Points on a hilly landscape, in no order, each with its height.
From any point a ball takes the steepest step (drop divided by distance) to one of its 2 nearest points. It stops when none of these is lower. Distance is the straight distance between rows; heights are no part of it.
(151): [136  80 102 167 153 170 139 110 146  82 185 152 167 146 142 122 164 140
  88 174 139]  height 8.14
(944): [186 194 188  69 121  91 117 127  72 141 109  93 139 178 159 124 103  89
 139 108 148]  height 3.28
(496): [ 85  95  94 145  91 111 130 155 180 110 136 173 153  99 167 139 108 164
 113 106  89]  height 1.97
(880): [124 108  68 124  83  99 119 166 152 176 143 137 128 108 130 154  96 118
 112 103  92]  height 4.62
(183): [135 170 125 129  71  69 100 124 117 105 119 134 156 166 195 145  91 103
 107  72 162]  height 1.21
(226): [148 103 151 150 196 119 132  67 107 154 146  85 106 107  51 154 174 104
 168 155 134]  height 5.62
(661): [173 112 113 160 136 143 125 113 140 144 180 133 146 145 105 129 142  95
 104 170 141]  height 7.72
(462): [129 146 136 101 170 193 146 137  89 110 104 111 106 171 141  89 144 154
 104 175 145]  height 5.87
(14): [150 183 160  49 155 138 143 151  93 157 126 101 129 160 117 124 114  97
 117 124 149]  height 4.65
(442): [ 79 110  89 149  71  88 111 149 173 130 107 170 144  81 144 141  66 152
 130 103  66]  height 1.92
(314): [ 99  71 142 177 161 137 128  41  64 106 154  98  93 140  84 113 207 142
 196 153 160]  height 4.21
(52): [152 184 156  59  98 112 119 144  86 117 106 103 130 187 182 115 101  96
 130  77 159]  height 3.81
(746): [151 143 125 150  90  85 109 140 143 121 120 153 167 138 173 135 107 115
 105 110 142]  height 1.51
(965): [ 47  98 107 124 119 151 142 176 178  77 132 182 177 125 181 127 137 185
  97 110  87]  height 2.39
(573): [ 98 150 120 102 120 135 152 162 140 124  86 152 154 165 158 108 118 158
 112 138 139]  height 7.01
(159): [119  99 133 133 142 119 132 109 145 166 139 103  92  88  64 152 130 133
 168 119 106]  height 4.68
(695): [149 177 153  61 131  96 128 159 106 162 120 102 128 127 132 147 109  83
 122  89 144]  height 2.81
(682): [104  80  77 151  89 123 126 155 155 171 146 140 123  97 102 142 126 140
 125 114  88]  height 4.16
(638): [139  78 114 154 167 112 125  90 117 167 142  91 104  85  57 154 161 101
 167 134 109]  height 5.12
(503): [105  82 139 167 153 133 131  80  96 131 139 100  92 103  73 125 185 142
 185 136 141]  height 4.41
(499): [154 138 125 143  75  98  87 149 149 148 103 134 145 104 120 142  93 106
 131  77  96]  height 1.82
(69): [129 155  91  92  70  54 101 149 124 148 127 113 136 125 170 168  74  86
 123  52 128]  height 1.08
(336): [156 137 107 122 164 169 142 122 108 139 163 126 142 166 105 118 131  89
  87 180 166]  height 7.07
(403): [155 168 162  98 135 139 133 150 106 120  86 117 112 136 151 111 115 138
 117 114 147]  height 4.86
(367): [ 68  60 102 195 156 161 145  91  94  98 144 135 134 130 108 115 201 163
 136 153 152]  height 3.80
(736): [169 102 110 166 163 177 133  92 137 101 191 139 146 151 116 121 157  96
 103 192 141]  height 7.98
(419): [101 160  94 115  59  87 104 149 135  95 124 138 161 144 204 146  81 109
  96  52 140]  height 1.01
(750): [ 86 106 110 160 118 103 124 120 170 132  87 140 114  72 101 144  93 161
 147 112  86]  height 3.46
(79): [ 97 113 124 130 143 160 149 132 153  76 121 149 117 131 154 113 133 185
 119 140 133]  height 3.92
(213): [156 143 135 139 147 102 126 109 144 136 120 122 123 127 119 148 117 133
 120 152 147]  height 4.93
(567): [ 56  62  90 161 141 179 151 135 126 109 171 153 144 122 113 113 187 162
 121 149 127]  height 3.24
(892): [167 172 155  78 117 140 133 141  92 108 114 114 122 180 176  98 105 123
 113 131 152]  height 4.26
(17): [ 68 120 115 138 152 115 144 117 152 126  72 132 106  93 105 137 117 173
 156 131 123]  height 3.02
(681): [204 134 191  91 191 137 137 111 104 150 139  81 117 111  81 138 159  83
 159 140 110]  height 4.44
(101): [ 42 162 103 113  50  89 115 175 163 126 106 186 161 130 177 125  81 147
 124  88 102]  height 7.30
(37): [156 148 113  76 154 146 147 136 117 140 149 116 132 161 118 127 108  91
 101 146 156]  height 6.15
(249): [153 115  94 126 111 100 126 158 138 185 136 119 143 117  96 146 111  98
 121 114 111]  height 5.25
(229): [ 75  78 107 162 129 144 143 118 120 151 142 126  96  84  80 119 172 151
 171 127 125]  height 4.71
(751): [113  93 118 161 194 204 141  71  73  86 151 102 104 153  93 103 187 135
 119 187 158]  height 7.20
(163): [ 85 135 107  89 111 155 146 181 153  74 129 167 172 176 200 107 135 151
  79 117 121]  height 4.57
(669): [109 120 149 142 158 160 139 120  98 125  93 114  97 105 104 107 161 161
 161 140 138]  height 4.99
(931): [206 172 159 124 138 137 110  99 110 123 159 120 140 183 154 112 140  90
 112 188 156]  height 6.25
(663): [ 68  69  87 162 111 155 145 154 162 119 164 166 146 111 130 124 155 167
 115 121 102]  height 2.59
(184): [ 67  98 114 154 153 137 153 109 139  91  99 145 111 103 133 121 143 191
 149 148 137]  height 3.50
(722): [146 111 141 166 138 160 139 132 113 110 111 140 123 119 136 100 161 153
 134 148 136]  height 5.61
(625): [143  61  89 168 138 164 143 110 132 129 177 130 123 117  91 120 166 112
 148 161 126]  height 5.33
(815): [107 153 155 134 120 144 121 147 136 109  94 147 103  96 138 109 118 167
 135 114 129]  height 3.60
(291): [183 150 114  91 115 110 113 127 142 149 164 109 138 156 123 156 102  68
 103 104 137]  height 7.05
(150): [144 171 137  76 101  57 103 146 114 168 120 100 138 108 137 168  88  78
 136  53 120]  height 1.59
(988): [137 111 101 150 106 110 124 146 168 113 152 160 164 129 169 142 115 132
  96 117 121]  height 1.88
(764): [184 165 179 135  99 110 109 122 130 137 119 131 129 124 137 119 119 113
 136 116 130]  height 1.89
(104): [ 79  89 127 206 110 101 114  98 150 129 118 148 111  54  97 142 108 166
 168 126  88]  height 3.70
(717): [111 164 145  99  86 125 119 162 146 113 101 151 121 117 153 112  92 139
 137  77 122]  height 2.87
(391): [158 110 116 117 148 122 142 133 133 169 119 104 141 128  79 144 135  93
 140 142 123]  height 6.24
(370): [109 153 128 115  78 102 105 151 151 139  86 142 124  80 133 134  69 130
 152  64  88]  height 2.33
(870): [149 159 183  83 140  95 129 132 133 162 116 103 107  87 103 152 104 121
 155  86 109]  height 3.98
(143): [ 76 155 108  93 128 119 139 170 150 149  76 131 113 104 130 131 116 136
 133 111 124]  height 2.72
(794): [180 133 154 156 101  99  89 125 150 160 130 124 120  99 109 141 113 107
 147 103  99]  height 1.19
(549): [198 173 158  96 146  96 110 103 133 153 146  95 139 159 107 162 109  71
 110 128 141]  height 7.36
(836): [175 172 173  99 177 131 122 105 116 153 146  90 124 147  94 145 126  92
  99 149 146]  height 7.78
(393): [160 116 158 134 185 156 138  81 102 134 144  92 101 133  79 124 165 118
 164 178 150]  height 6.17
(383): [182 116 146 191 108  95  93 102 162 130 117 140 127  88 133 139 133 117
 160 140 106]  height 1.71
(106): [ 94 106  87 158  73  70  95 146 155 168 110 144 117  68 112 162  53 143
 150 108  44]  height 1.57
(909): [101  94 104 145 109 151 139 150 156 148 143 145 132 128 103 117 140 143
 125 129 117]  height 3.42
(19): [173 110 146 176 120 158 124 133 131  92 145 154 158 140 161  97 163 133
 116 155 135]  height 5.93
(394): [151 155 166 144 165 122 132 102 119 131 124 126 125 147 126 124 135 154
 110 181 162]  height 5.39
(680): [ 65 164 117 103  79 110 140 173 144 116  99 174 164 160 186 105 102 157
 116 113 128]  height 7.22
(622): [200 176 203  98 133 112 116 119 102 137 110 106 119 146 132 117 121 107
 141 134 133]  height 2.58
(752): [ 97  78 132 199 162 156 128  61  75  81 158 121 110 136 110 106 217 152
 156 164 162]  height 4.07
(596): [189 177 182  58 197 163 140 113  71 127 131  80 107 167 130 118 118 103
 114 183 141]  height 5.83
(258): [115 146 119  85  89 147 134 160 137  85 136 150 156 196 191 109 107 129
  91 105 141]  height 4.42
(940): [149 143 182 137 150 123 139 120 107 138  96 127 104 103 117 116 133 153
 170 142 135]  height 5.49
(894): [ 69 161  81  91  61  69 103 157 145 132  99 135 136 124 181 159  73 103
 111  49 114]  height 0.71
(379): [ 90 163  93  87  94  93 127 178 138 158  86 131 133 114 147 147  96 107
 119  80 128]  height 1.50
(699): [203 136 151 166 136 140 117 107 132 105 137 134 139 150 152 108 163 104
 125 182 137]  height 6.07
(447): [156  95 119 130 166 167 149  99 115 142 177 109 112 125  73 122 160  98
 147 166 137]  height 6.14
(852): [184 151 194  98 164 101 126 119 115 155 123 101 114 104 106 148 131 102
 155 125 122]  height 3.39
(487): [ 88  75 109 204 121 114 120  99 156 110 138 153 129  82 109 145 145 172
 139 133 109]  height 3.90
(201): [132 122 152 114 122  88 121 128 143 185 129 111 103  66  81 162  98 125
 167  98  87]  height 4.34
(400): [109  44  98 182 123 151 137 104 134 119 171 137 108  92 105 118 177 147
 172 132 109]  height 4.94
(745): [ 82 137 113  98 158 148 154 141 152 124  71 124  99 124 123 124 126 161
 134 137 134]  height 1.83
(294): [127 102 116 180 144 117 121 103 152 128 136 135 123  97 112 145 146 151
 124 146 135]  height 4.31
(77): [135 137 106 148  59  60  94 132 158 122 121 158 163 135 171 152  72 125
 114  89 115]  height 1.26
(544): [106 179 126  72  67 124 128 164 107 106 113 136 138 182 190 107 104 110
 110  72 152]  height 4.20
(322): [104 121 140 129 212 184 146  81  53 117 122  77  88 146  82 110 179 142
 128 185 155]  height 7.65
(646): [127 122 142 138 183 213 139 100  79  93 135 109 102 168 119  89 159 156
  87 186 141]  height 6.67
(475): [119 136 116 108 138 172 155 160 121 107 112 137 146 172 148  93 134 142
  97 159 145]  height 6.62
(224): [158 138 105  95 116 146 128 138 145 120 169 129 133 161 143 129 105  92
  82 122 152]  height 6.73
(756): [ 51  93  94 121 130 184 160 169 166  95 140 165 152 142 150 111 159 168
  99 135 112]  height 1.78
(315): [176 170 157  93 164 172 131 124  84 111 123 107 110 171 147  98 127 129
  98 171 145]  height 5.00

Where does a ball stop that starts at each point below?
(447) -> (663)
(226) -> (852)
(258) -> (794)
(892) -> (794)

Call two points neighbours if one is among the 2 nearest of the other. Go from one point of each pair to the other, from neighbour to neighbour, staying as low as possible. Name the highest point that can't be avoided.
(315) and (106) -> (931)
(106) and (756) -> (965)
(745) and (756) -> (143)
(106) and (669) -> (940)
(894) and (106) -> (496)
